Each row is a point on a landscape with many valleys, with its height.
From any point a ball rolls to the lowest of the 2 points nearest to it. It stops when none of these is lower. Distance is the straight distance between rows; heights are no part of it.
k_119: [ 89 118 202 100 105  98  75 111 123 202 143 135 149  98 149 155 151 178
 166 141 175 171  92 126 116  99  96  59 107 161 136 115 161 156 131 135
 112 117 123 201 104 145 194  89 164 148 126 104 153 101 150]  h=233
k_314: [ 46  67 134 144 155 127 134 149 101  98 128 120 154 131 157 159 170 114
 115 155 154  93 137  60 113  89 104 104  88 121 119 138 136 120 122 168
  97 171 138 147 116 137 177 120 127 128 180  68 129 150 133]  h=461
k_629: [124 156 122 101  84 134 141 139 111 139 145 135 131 162  89  93 112 109
 177 121 147 155 131 167 142 161 169 102 129 116 137 121 132 121 171 108
 150  87 130 163 145 150 131 117 147 135 121 156 114 118 145]  h=425
k_906: [126  94  86 124  82 138 136 100 136 208 170 132 137  65 108 119 126 149
 190  82 125 117 129 121 108 159  77 117 144 188 121  57 132 178 172 103
 144 129 135 113 118 136  65  88 145 124  79 179 137 114 164]  h=719
k_959: [128 175 144  95  82 137 104  97 127 139 143 137 128  72 113  94 139 139
 147  66 156 135 186 152 104 134 140 131 184 101 130 102 162 197 114 132
  69 122 149 117  91 117  63  42 119 187  92  99 137  82 130]  h=671
k_51: [117 141 182 166 149 117 118 111 143  83 101 118 151 125 118 130 119 158
  86 119 143 137 142 100 155 123 159 126 130 103 135 186 132 110  95  88
  67 110 117 112 135  73 110 167 114 141 172  84 135 126  82]  h=165
k_405: [162 163 118 168 137 107 138 146  61  88 129 145 143  87 120 119 124 121
 132 100 128 100 152 137 117 139 167 106 184 105 131 136 111 124  96 149
  82 187 142 110 117 107 140 163  64 176 141  35  86 145  49]  h=622
k_585: [ 89 119 100 173 161 158 158 128 180 120 123 103 133 140 139 151 106 139
 138 155  87  89 136 102 136 108 122 155 105 156  98 147 102 100 102 109
 131 133 127  90 115 123  84 119 147  93  87 111 138  98 111]  h=275
k_519: [176  99 149 134 153 100  82 110 102 155  90 153 147 124 134 142 141 137
 142 166 135 172 108 187 131 126 116  99  99 164 104  88 119 120 188  83
 151 168 102 186 167 114 209 170 120  84 184 150 130 135 154]  h=638
k_273: [154 200 139  88 111 131  95 119  83 132 147 185  92  96 142  98 136 107
 133 102 115 136 160 161  82 128 142 126 151 102 134  77 176 177 123 165
 118 195 149 106 115 146 142  59  90 183 121 106 115 143 135]  h=710
k_67: [138 133 113  96 132 129 142 128 175  73 115 155 119 153  77  87 109 100
  88 102  89 156 118 116 142 122 184 144 142  91 130 145 116 166 112  99
 126 132 115 108 150 108  70 124 130 161 140 149 116 172 138]  h=672
k_609: [150 160 141 144 137 104 120 121 147 178 134 137 105  93 129 152 146 114
  85 146  81 135 123 141 106 163  67 149 101 176 164  70  97 179 170 136
 222 163 104  81 119 125 132 110  91 102 132 155 121 154 179]  h=623
k_617: [152 148 119  55 118 147 154 105 116  99 155 128 132 196  90  89 106  82
 122 114 160 175 133 183 130 134 187 127 157  83 175 139 124 154 156 120
 146  88 139 169 147 164 102 112 122 132 136 160 149 132 139]  h=450
k_757: [101 112 111 131 149 174 112 146 171  76 137  98 129 159 137 111 121 124
 155 152 101  99 136 119 157 112 150 136 136 139  81 158 146 107  74  72
  80  96 123 104 139  97  54 118 169 113  63 111 126  84 135]  h=313
k_224: [ 87 138 128 140 115 125 128 117 128 162 182 157 173  72 135 163 121 129
 129 111 129  87 140 125  83  99 127 175 130 139 100 123 148 204 137 167
  97 164 135 138  90 120 153  78 149 136  91 108 117  89 110]  h=684
k_788: [127  72 122 151 175 125 154 113 145 127  53 134 145 123 139 120 133 169
 148 155 178 152 107 122 134  99 111  92 100 145 125 139  94  35 121 135
 109 152 141 138 185 122 150 167 166 127 183 150 163 127  97]  h=395
k_357: [167 113 147 118 126 104 101 145 108 150  80 142 130 157 122 144 139 175
 126 170 103 176  86 139 163 122 115  79 106 160 120 134 117  70 140 102
 151 128  90 166 182 124 195 184 147 135 175 157 104 165 135]  h=654
k_775: [133 198 129 117  94 138 137 134  92  89 163 127 135 140 116 122 112  89
 104  90 123 110 155 151 132 148 206 134 188  83 129 135 144 176 111 139
  81 114 131 130  97 113 120 112  78 161 113  56  76 114  99]  h=637
k_794: [100 152 124 189 102 160 152 167 125 115 142  90 121 162 167 215 122 162
 102 151  53  80 169  43 154 134 115 122  80 143  99 163 161  79  75 133
 134 113 124  66  95 113 125 140 142  90  99  78  92 137  96]  h=167
k_433: [182 124  77 136 128 180 178 145 171  99 131  86  48 162 149 107 110 129
 135 120  78  69 137 105 121 172 127 155 134 103 120 140 136  90 113 133
 157  92 150  22 101 169  39 115 101  86  70 141 153 132 136]  h=555
k_883: [186  91  97  93 181 169 115  95 113  64 131 133  91 127 165  59 125  70
 115  81 172  91 121 138 132 130 141 152 171  71 144 135 145 119  96 125
  67 123 173 105 133 118  64 139  71 119 133 135 167 141 119]  h=676
k_478: [161 111  98 119 142 140 148 130 154  89 127 169 124  95 104 118 131 111
  95  99  66 110 121 112 121 138 144 139 118 121 115  86 113 172 151 104
 151 179 126  73 136 115  70 119 109 139 144 144 117 195 138]  h=694
k_982: [120 141 155 152 105 133 131 125 127 173 141 108 131 156 133 206 114 220
 126 160  80 154 104  78 189 120 104 107  89 165 125 169 158  66  94  97
 133  94  93 129 141 115 163 169 183 112 120 135 106 132  92]  h=311
k_102: [102 154 103 111  60 176 135 142 122 145 184 117 152 125 128 120 131 163
 166 120  92 110 116  94 165 123 125 127 132 159  94 154 185 118  88 145
  78 112 123 133 117 125 108  92 206 153  41 118 102  90 116]  h=455
k_523: [ 84 131 121 143 100  85 131 140 108 151 139 178 182 132  96 131 106 112
 164 151 147 160 148 180  68 112 162 116 124 158  91 130 132 146 149 139
 145 162 123 176 142 147 195 136 157 131 109 119 121 107 120]  h=248
k_911: [147 114 169  91 152 123 114  77 162 170  99 112 116 130 146 114 121 139
 144 124 182 172  96 162 136 129  84 136 113 113 165 119 124 124 149 118
 135  84 142 168 138 124 117 111 161 116 142 187 198  95 150]  h=42
k_588: [149 112 116  98 133 152 117 139 174 144 127 116  83 172 142 146 107 169
 107 168  53 137  81  98 172 113 102 146 107 151 113 157 139  76  89 100
 167  91  92  85 179 131 132 155 186  97  87 193 116 154 168]  h=727
k_45: [100 126 157 140 126 145 159 122 140 154 110  99 148 198 150 185 105 187
 134 165 120 176  92  98 184 105 127 120  63 138 134 177 153  43 112 141
 133 109  97 150 154 134 205 159 183 104 146 148 121  88  94]  h=338
k_702: [110 113 115 137 101 120 148  81 134 207 170 158 163  50 113 134 104 157
 162  89 159 118 128 134  96 124  92 160 135 162 123 105 139 170 169 131
 118 132 146 143 110 129 120 101 163 126 106 168 144  95 108]  h=702
k_252: [135  93  59 125 165 131 166 146 153  85  62 108 100 180 128 109 139  86
  69 164 116 135  78 111 146  98 104 163  96 112 146 180  81  58 103 189
 149 143 121 116 167 122 167 181 134 112 170 160 111 154 138]  h=326
k_572: [113  96 145 145 156 123 156  85 145 172 123 128 158 112 114 175 110 173
 178 144 115 147  83 134 149 107 115  94  82 151 123 117  92 124 174  87
 157 140 123 176 127 126 164 111 168  96 167 129 151 115 127]  h=164
k_192: [181 164 111 114 128 154 140 140 157 132 119 102  47 135 143 112 132 112
 135 120  71  93 126 136 141 178 110 144 131 115 136  90 112 130 136 112
 187  99 131  60 106 140  53  87  94 108  87 140 134 135 177]  h=580
k_491: [158 140 107 154 162 110 155 126  57  92 117 151 139 131 134 106 119  74
  97 111 167 124 143 155 101 133 178 120 169  98 160 147 100 128 127 149
 107 181 149 128 129 120 163 197  39 142 184  73  98 155  67]  h=608
k_187: [ 93 180 207 126 119  89  97 118 128 120 103 149 135  80 121 103 136 138
 144 106 145 164 115 131 123 128 158  74 115  87 127 149 159 160 124 127
  88 154 122 135  89  87 181  84 154 177 150  61 136 113 136]  h=93
k_473: [ 97 125 104 160  89  94 119 162 114 177 141 155 166 124 100 147 130 105
 141 169 108 134 145 160 106 141 126 120 115 193 100  98 107 148 165 113
 181 144  96 153 162 127 175 158 133 108 116 126  81 130 151]  h=213
k_780: [149 144 137 137 130 103 107 159  88 132 114  86 111 117 154 149 168 121
 159 138 134 117 131 129 146 138 107  96 156 134 148  87  87 112 135 153
 156 126 121 173  90 163 139 146  77 140 141  69 113 135 124]  h=132
k_720: [175 141 124 139 167 128 153 131 118  96 100  63  82 160 159 153 137 111
 107 130 123 113 112 122 156 137 101 119 140  97 170 116  79  92 130 154
 162 113 142 139  76 164 113 142  69 116 150 103 147 154 120]  h=200
k_2: [118 162 143 121 126 135  74 144 113 149 144  88 105 140 186 144 161 131
 166 157 132 125 142 145 136 112  94 124 141 163 130  93 143 105 100 141
 131 103 125 165  99 168 126 113 107 133  77  82 121  76 140]  h=185
k_290: [ 94  92 178 105 146 101  79 121 117 159 142 128 147 125 153 159 168 120
 134 159 208 152 114 141  90  99  89 122 100 144 155 105 149 155 160 169
 127 135 142 209 113 172 209  93 131 118 171 146 164 107 162]  h=189
k_261: [ 74 135 127 127  98 150 105 171 141  84 146 110 137 130 117 127 148 101
 124 108 100  90 156 103 123 154 166 123 136 120  87 117 151 178 123  81
  83 108 124  94 102  79  47  88 120 149  94  77  82 112 155]  h=353
k_620: [ 96  97 117 108 132 113 130 109 169 136 136 150 162 103 101 122 140  91
  88 124 134 126  97 136  95 100 113 161 103 137 118 121 105 198 168 144
 137 145 130 157 120 116 142  93 144 126 137 153 139 135 164]  h=211
k_389: [143 105 103 120 176 119 144  97 147 115 139 136 153 108 107 129 138  78
 110 126 160 120 139 170  78 122 102 172 138 132 167  76  76 178 167 152
 161 153 152 150 112 151  93  97 109 114 137 168 180 122 140]  h=279
k_191: [189 142 144 138 183 125 101 118 137 122  67  78  65 140 196 115 149 152
 144 148 126 126  96 141 167 122  74 113 142 125 136 117 103  65  99 124
 128 120 142 137  97 135 110 144 105 120 123 108 177 127 129]  h=260
k_173: [169 125  83  89 138 176 178 137 176  74 130 101  74 162 123  53  99 107
 157 108  97 109 111 113 180 142 188 135 147  80 131 182 116  89  95 123
 140  89 135  81 148 136  65 129 155 130  87 180 139 120 142]  h=438
k_838: [146 176 161 115 130 163  86 143 110 117 169  90  82 159 181 178 142 121
  91 136  93  90 146 128 145 148 116 159 134 116 132 102 167 154 124 107
 130  86 128 104  90 141 108  96  68 102 107  96  94 116 146]  h=251
k_981: [123  71  84 101 151 146 119 121 164 105  95 157 139 129 116  65 131  86
 147 132 158 128 104 144 115 106 135 135 107 132 102 120 118  98 135 127
 118 139 139 133 192 114 127 127 169 124 129 179 153 129 162]  h=352
k_218: [149 142 168 157 111 131 102 121  83 143 151 122 143  95 137 175 137 196
 126 120 126 110 137 107 159 153 113 106 136 135 122 120 147 111 141  94
 109 102 119 138 114 124 142 161 116 119 150 100 110 144  91]  h=259
k_95: [131 136 132 120 135  86  99 151  46 120 185 178 157 117 141 183 125 120
 101 137 140 124 165 159  65  94 142 161 162 134 117 111 163 198 131 178
 126 205 131 179 105 187 222 130  94 134 135  91 110 144  97]  h=572
k_301: [ 90 124 188 118 130  91 107 136  98 134 150 129 165 149 146 200 133 148
  72 146 151 149 130 115 109  84 121 156 120 104 137 163 160 183 123 173
 115 133 112 193  96 147 224 131 134 133 161  95 129 129 108]  h=532
k_86: [ 99 185 140 118  78 129 142 130 124 106 158 139 152 128  85 100 108 135
 116  77 134 148 189 123 105 145 192 140 179  97 136 146 155 179 107 129
  83 124 131  98 113 116  61  98 121 192 106  97 114 112  97]  h=653
k_117: [115 143 195 137 136  85  94 120 120 110  83 149 150 132 112 120 130 151
 125 143 143 180 115 146 128 112 163  91 110 103 123 163 140 121 117 102
  86 142 110 162 141  86 183 139 130 156 175  81 133 128 115]  h=124
k_385: [ 94 122  94  91  89 165 160 128 154 136 165 104 142 156 102 117 114 150
 153 104 105 137 125 104 148 117 138 134 148 134 121 136 138 146 125 124
 118 100 127 138 108 152  68  76 185 155  65 153 129 107 138]  h=426
k_766: [140 115 191 138 155 103  96  76 138 165 116 118 152  93 143 162 125 162
 111 127 173 146 114 147 136 115  93 152 124 120 143 128 117 154 157 107
 108 101 122 183 110 113 152 137 118 111 170 143 169 101 113]  h=107
k_344: [120 179 125 112 114 114 183 132 127 131 131 123 128 165  98 128 107 121
  99 122 122 169 150 138 110 133 135 148 133 111 197 134  97 131 140 181
 195 132 124 116 121 170 121 116 121 159 128 147 125 148 108]  h=794
k_686: [147 118 130 118 121 150  96 144 129 157 136  92  73 150 173 139 157 153
 119 160 118 117 115 111 135 153  59 140 112 154 136  99 153  77 132 127
 174  77 123  92 131 172 109 143 116  87 107 160 143 145 173]  h=554
k_159: [125 207 142 127 126 134 142 111 148 140 129 155 111  78 159  95 113 126
 132  93 104 120 129 136 114 122 141 157 112 101 134 125 140 147 116 176
 121 181 136  86  95 116 126  68 128 173 103 104 123 100 111]  h=728
k_93: [ 92 128 127 126 113 157  95 148 146  61 134 129 144 132 105  74 139  93
 146 112 141 112 144 126 142 132 188 115 144 109  91 161 161 126  95  75
  43 105 131 117 141  67  71 115 140 150 102  94 106  93 139]  h=333
k_268: [160 143 124 123 146  96 125 133  54  93 142 170 136 120 125 130 122  85
 103 117 141 139 149 173  86 123 156 130 170 101 142  97 125 176 145 157
 127 192 145 155 117 162 173 145  65 148 164  96 117 163 102]  h=592
k_396: [101 117 123 144  85 118 104 159 119 112 110 118 137  75 108 115 176 104
 117 101 124  73 125  97 129 150 121 107 148 118  87 110 117 175 131 131
  83 114 112 129  99  84 119 113 101 159 129  66  89 145 155]  h=379
k_786: [155 141 127 138 132 141 149 125 167  88 109  86 104 161 109 171  99 149
  82 116  66 115 119  94 183 128 139 127 137 100 129 165  94 119  99  89
 134  70 106 110 104 120  90 152 111 107 131 122 115 156 113]  h=725
k_457: [145 107  75 138 176 146 193 136  89  84 126 134 136 170 142 112 118  74
  86 124 178 122 140 132 101 124 148 138 145 115 188 156  88  77 128 168
 140 151 166  96 151 152 129 205  67 112 173 139 117 153  68]  h=632
k_760: [109 161 167 138 131  70 131 106 127 160 104 140 153 126 116 133 114 102
  95 133 177 166 125 182  84 122 153 182 110  96 147 171 119 163 179 178
 142 139 116 170 101 117 224 138 122 117 172 137 135  93 125]  h=203
k_127: [160 105 162 111 134 110  96 141 126 102  98 140 131 188  98 137 120 143
  72 160 110 183 125 142 157 130 140 110 132 130 147 132 121 113 124  76
 145 109  89 140 192 125 130 195 109 126 172 161 123 181 127]  h=670
k_260: [108  84  85 124 143 152 139  97 176 123 115 151 155  85 106  63 119 108
 187  76 160 122 138 126 105 113 145 131 126 126 105 119 125 123 139 120
 100 150 161 117 127 111  62  94 182 147 108 176 164 102 135]  h=391
k_690: [159  74 144 130 151 114  78 121 111 139 130 139 143  75 149 140 172 119
 137 136 163 127 138 142 120 131  62  92 139 170 132  42 113 166 164 113
 141 150 133 175 133 155 136 128  95 116 151 143 161 153 161]  h=605
k_577: [ 82 107 167  96 121 119 100 138  81  79 148 157 145 170 134 138 136  98
  85 140 163 164 104 121 111  96 149 127 108  82 118 152 197 147 125 151
  71 147 137 186 120 143 203 112 129 141 177  98 135 156 127]  h=510
k_74: [161  74 117 109 167 129 153 116 137 108 119 122 154 159  94 171 125 133
 129 148 111 157  89 143 148 117 121  99 106 133 152  96  79 125 171 102
 176 135 120 183 148 160 139 130 139 101 174 153 153 162 135]  h=216
k_179: [106 126 104 157  87 128 157 161 172 160 117  99  77 128  80  79 127 167
 195 141 116 117 132  89 175 175 122 107 155 175 102 159 117  98  93  83
 135  48 115  91 154 121  56 144 170 139  77 197 125  91 141]  h=783
k_219: [142 139  92 106 135 149 158 110 146 113 138 121 119 122 117  81 120  84
 121  94 150 107 157 154  96 138 134 173 156  99 156 107 105 158 144 155
 138 128 157  99 114 148  44  89  96 142 111 154 151 116 133]  h=342
k_35: [146 167 155 110 127 151  68 124  96 121 181 108 113 109 169 166 148 140
 130 123 124  93 153 152 136 121 115 148 169 131 117  88 168 174 107 111
  84 112 134 150  90 142 104  75  89 137  90  77 111  88 119]  h=221
k_837: [170  84  82 134 175 146 161 126  90  75 116 127  99 117 156  96 145  60
  93 101 169  76 125 119 110 147 108 147 147  87 160 122 104 112 137 161
 117 153 180  93 123 130  94 157  48 112 174 129 144 168 104]  h=658
k_850: [ 91 125 130 155  86  93  96 153 111 227 153 118 146 112 142 178 148 157
 178 182  99 136 114 125 141 124  88  82 108 225 104  96 119 121 128 103
 175 122  93 169 139 124 174 153 149 106  98  97  85 111 153]  h=178
k_822: [121 148 126 152 117 168 125 159 135 108 133  82  79 166 186 167 139 121
  83 142  97  66 152  84 128 135  99 168 107 123 114 141 163 104  95 158
 119  92 133  74  82 143 107 127  85  92  92  94 115 117 124]  h=230
k_373: [114  82 126 136 143 141 168 136 159 116  89 109 116 161 123 112 120 171
 155 149 157 144 110  88 148 130 107  94 107 137 141 142 110  35 113 123
 144  98 137  98 170 160 100 151 170 123 142 179 172 143 118]  h=439
k_908: [183 181 138 129 137 124 100 120 147 173 112 141  68  83 161 115 137 129
 123 128  79 118 126 156 122 160  80 148 133 157 136  68 118 155 133 114
 171 149 120  70 125 114  83  95  91 131  96 138 130 142 165]  h=601
k_770: [224 118 108 106 169 150 123 131 131  77  85  95  66 160 159  80 126 113
 117 131 117 110  85 136 194 147 150 123 148  81 132 169 108  66 107  98
 118  87 130 104 154 101 115 192 102 102 143 154 135 157 143]  h=699
k_849: [120 134 137 123 118  87 124  95 144 130 114 187 154  73 113 106 122  94
 105 104 160 141  96 163  80 106 155 161 107 102  97 154 136 186 173 156
 110 163 140 167 104 109 195 103 147 129 165 137 143 126 136]  h=163
k_689: [161 151 113 122 100 145  94 105 109 130 138 163 131  48 112  86 137 122
 196  62 133 102 151 152 108 143 142 100 158 124  98  82 152 153 127 121
  74 158 156 127 103  99 104  67 138 168  88 112 122 105 132]  h=683
k_614: [123 146 129 123  87 119 100 152 117 124 102 150 121 104 107  75 152  91
 144 113 131 122 119 138 135 155 140  94 123 117 108 119 130 127 156 124
 116 123 130 140 131  98 146 125 130 148 136 124  98 150 165]  h=402
k_639: [121 102 171  97 134 114 106  72 127 173 114 143 141  92 137 116 136 107
 158 105 225 166 134 167  91 115  91 120 123 111 167 102 137 152 163 162
 117 117 175 198 107 153 153  72 160 135 159 180 199  90 143]  h=120
k_15: [ 90 116 167 157 116  84  97 146  83 162 132 142 160  60 137 142 158 150
 166 119 181 109 170 117  89 129 102  85 135 144 133 101 134 140 141 156
 126 158 133 144 109 142 181 137 113 148 145  85 133 130 113]  h=655
k_797: [182 119  73 137 149 165 146 145 139  71 135 151 112 109 117  97 115 130
 135 100  59  84 135 108 135 136 165 134 159 125  94 123 124 109  97  97
 102 166 137  51 144 113  44 136 114 149 101 125 107 162 100]  h=715
k_942: [171  86 161 143 163 108  84 100 100 124 107 156 160  92 130 132 134 113
 157 125 181 154 159 177 121 146 123  85 127 141 132  66 122 145 186  69
 127 146 135 181 154 121 152 153  96  92 181 146 164 135 135]  h=625
k_737: [159 115 162 128 202 127  78  92 134 136  70 162 115 107 177 111 131 168
 149 139 163 171 118 148 116  99  94  93 105 147 133  94 134  62 113 118
 115 192 148 113 166 112 150 141 151 138 160 151 177 130 122]  h=351
k_441: [ 90 133 107 145 108 131 123 135 133 139 122 162 169 137 108  91 110 125
 180 153 154 151 138 158 114  97 158 119 121 163  91 150 143  82 102 139
  90 140 124 165 176 127 167 142 189 151  89 139 121  73  98]  h=280
k_506: [194  97  85 122 129 157 128 152 151 128 127  92  41 156 161  96 124 154
 148 166  92  86 122 115 137 173  89 148 150 135 109 130 141  56 100 119
 177  72 130  42 157 180  85 170 139  75  65 183 152 148 171]  h=521
k_183: [195 115 113 105 157 173 126 112 111  53 143 116 107 151 145  83 118 105
 106  96 129 100 103 123 172 133 177 125 169  84 130 172 142  98  92  92
  66 101 144 107 141  99  91 171  90 120 136 109 125 155 100]  h=687
k_785: [112 130  75 119  64 147 163 152 134 165 178 111 112 150  81 108 112 130
 156 115 108 117 173 116 118 185 126 158 152 162 134 108 135 139 146 109
 180  88 122  71 160 152  39 119 134 122  75 203 111 122 156]  h=752
k_603: [133 141 102 153  78 156 144 162 129 143 158 100 102 131  95 112 120 174
 178 112  89  91 161  93 156 182 139 112 163 161 103 132 147  99 104  84
 123  80 125  66 131 131  39 133 142 142  63 148 102 121 119]  h=770
k_141: [129 128  87  86 139 163 170 113 191 101 148 105 108 164 107  92 106  95
 112 117 115 123 122 131 133 133 153 192 119  99 155 154 115 132 132 136
 175  97 130  80 143 142  56 100 149 104  96 191 146 115 164]  h=398
k_185: [165 140 140 114 166 160 122 114 163 105 128  87  85 205 152 167  90 147
  84 147  79 141 124 121 175 123 141 162 113 104 143 169 140  85 102  87
 153  76 104  85 142 129 115 165 125  69 113 161 129 132 135]  h=706
k_345: [120 122  81 106 101 162 157  95 170 152 148 114 132 103 105  79 115 136
 166  69 139 118 147 130 121 136 133 171 163 123 125 126 130 158 137 122
 107 111 143 103 113 128  25  73 161 147  76 172 154  80 137]  h=390
k_303: [107 155 169 173  81  98 122 129  94 186 151 101 165 101 115 209 133 218
 149 142 107 124 125  90 173 136 112  94 123 162 116 155 142 115 106 109
 124  96  92 155 107 102 182 162 161 122 124  67  92 116  89]  h=285
k_435: [ 86 177 179 143  96  95 140  96 152 163 131 158 156  60 117 131 111 137
 141  92 139 144  99 130 120 133 171 138  97  93 105 169 153 188 160 136
 107 137 123 144  76  80 199  83 170 134 151  94 120  90 126]  h=125
k_896: [114 174 140 166 135 118 152 121 138 164 161 121 126  89 148 201 111 141
  91 116  91  77 144 110 107 121 110 192 109 129 129 123 118 179 135 170
 154 155 119  90  74 124 151  92  96 109 112 102  97 110 104]  h=664
k_869: [137 172 129 147 109  98 147 129 137 156 156 139 131  89 104 183 132 106
  68 112  82 106 138 127  96 159 113 175 113 130 146  89  96 210 168 162
 197 152 106  94  99 122 151 100  82 119 132 123  86 152 145]  h=645
k_649: [ 67  76 124 128 106 117 144 175 121 145 129 131 182 189 117 204 139 151
 113 183  97 151 113  78 134  82 123  75  84 169 101 151 121 121 107 140
 151 141 101 180 158 135 184 139 189 127 136 107 103 155 122]  h=382
k_101: [102 106  87 113 126 136 140 160 144 120 123 156 145 184  99 102 111 108
 130 173 125 147 118 145 119 100 150 142 119 157 103 144 122  93 111 144
 137 136 116 149 204 141 155 150 176 134 103 173 111 119 130]  h=314
k_839: [121 189 152 131 143 133 162  95 173 122 104 137 124 128 143  72  93 103
 128 104 150 157 133 147 133 130 174 162 110  82 160 168 115 119 131 147
 127 127 139 105 120 105 112 117 138 143 139 138 149  90 102]  h=745
k_986: [191 115 168 142 171 118  87 105 145 148  67 122  89 103 166 112 138 182
 147 137 135 149 113 138 159 142  70  92 126 145 132  94 114  87 120  72
 140 123 132 114 149 106  92 160 132 120 145 155 193 150 138]  h=304
k_335: [128 142 124 112 146 119 189 123 130 111  92 130 129 157 115  76 113  90
 143 115 178 173 122 151 121 128 146 115 129  84 189 141  87  91 140 187
 151 136 162 150 135 148 127 132 139 164 160 155 165 126  98]  h=766
k_605: [151 139 141 159 127  91  93 132  71 122 116 147 142  41 129 109 155 138
 144  95 158  98 158 136 102 124 108 102 176 119 124 104 127 147  96 169
  71 181 145 131 103 114 153 132  91 189 131  54 121 130  83]  h=636
k_711: [122 149  99 119  98 128 134 163 134  70 126 123 119 162  85 125 123  69
  60 114  79 116 129 110 147 130 174 146 167  92 114 149 109 177  95 118
 108 109 107 125 123  97 102 135  92 159 125  88  69 160 135]  h=652
k_62: [162 158 109 110 103 114 110 114  98  97 110 206 119  59 101  53 123 100
 146  62 134 149 143 153  89 127 162 104 161  95 111 112 159 154 108 150
  83 196 163 120 121 108 121 100 126 197 128 111 126 156 115]  h=696
k_331: [166  96  75 116 131 154 177 142 155 109 100 108  81 131 125  55 121 147
 184 113 142 105 115  98 160 156 121 106 154 115 130 142 107  62 109 134
 142  93 156  84 153 152  54 151 165 133  94 206 166 137 133]  h=475
k_680: [172  90 108 107 173 147 107 141 133  74 105 112 100 203 134 120 117 103
  79 169  90 128 117 133 165 122 150 138 131 118 129 154 107  82 106  88
 139 107 103 106 187 117 124 198 106  90 148 158 114 171 154]  h=688
k_233: [101 152 167 175 118 117 133 134 124 125 132 126 152 119 116 163 112 156
  86 116 133 118 177  96 123 148 140 139 118 124 140 144 125 129 131 107
 126 109 113  91 121 105 112 161  99 123 153 106 115 149  93]  h=215
k_835: [ 79 112 105 187 131 116 187 103 162 192 110 104 149 114 115 192 105 176
 161 159  82 119 103 100 169 109 112 117  71 173 105 164  80 100 140  99
 159 125 101 142 130  92 170 137 171  79 155 111 104 106 120]  h=201
k_991: [106 108 102 123 129 109 149 165 122  99  84 108 139 209  93 123 150  74
  76 176 148 156  99 136 133 119 137 141  96 117 157 168  87  80 130 184
 157 120 106 163 165 128 194 172 116 116 170 149 105 137 144]  h=278
k_9: [ 63 125 152 103  66 115  95 134 129 230 177 135 147 131 132 154 137 171
 158 160 117 163  96 106 127 109  90  63 112 201 116 112 158 158 124 112
 145 106 110 159 129 135 145 103 178 134  78 121 109 120 164]  h=207
k_534: [134 110  87 129 120 144 137 117 152 170 160 137 113 108 113 104 105 118
 171 118 112 115 128 147 125 168 109 165 118 165 121  94 127 131 162  84
 175 114 120  84 170 116  85 128 140  84  89 195 131 118 163]  h=735
k_21: [149 149 120  73 137 141 148 129  85 100 149 164 109 176 129 111 117 123
  77 126 137 176 138 144 108 120 134 144 135 101 194 118 151 106 135 169
 161 155 142 101 158 184 134 144 114 147 155 170 133 180 110]  h=821
k_22: [105 128 146 140 134  86 134 135 109 134  82 119 161 191 122 147 135 106
  80 167 170 170 115 154 109 106 159 154  85 102 138 188 122 102 162 182
 133 142 102 173 136 113 248 181 113 103 195 128 104 104 126]  h=239
k_687: [ 77  76 151 137 182 124 107 136  65  65 143 135 142 161 152 156 145  85
  89 151 169 134 143  97 110  99 142 119 117  88 138 132 163 139 113 131
  78 178 151 152 128 139 172 141  79 124 206  72 128 167 116]  h=489
k_32: [ 48  93  95 146 104 135 161 178 122 131 132 119 167 138 129 149 154 127
 127 150 117  99 126  63 115  94 112 103  98 155 103 145 119 107 113 181
 130 151 124 132 124 139 155 125 170 148 116 101 101 148 128]  h=422
k_238: [ 77 101 171 146 129  71 127 143  79 137 176 151 196 122 124 213 122 123
 103 147 175 110 163 137  67 106 156 156 127 120 109 150 150 225 161 157
 132 157 119 192  89 153 240 125 130  97 169  90 133 121 109]  h=552
k_132: [ 56 110 121 193 129 130 152 133 164 167 130  85 159 133 137 183 126 176
 167 175  99 107 130  95 153 103 100 117  93 192  87 157 111  95  89  95
 121 106 108 139 120  97 120 129 174  95  91  81 123  76 115]  h=234
k_180: [122  81 141 125 111 128 102 131 138 180 146 106 126 105 146 153 163 159
 134 151 125 121 106 106 134 143  44 100 117 193 129  73 130 136 151 100
 163  90 118 137 128 155 104 133 129  95 115 153 151 148 175]  h=579

For each start below, name the point where the ball stops.
k_344 -> k_775
k_260 -> k_850
k_185 -> k_506
k_614 -> k_572
k_179 -> k_849
k_373 -> k_780
k_534 -> k_506
k_982 -> k_187
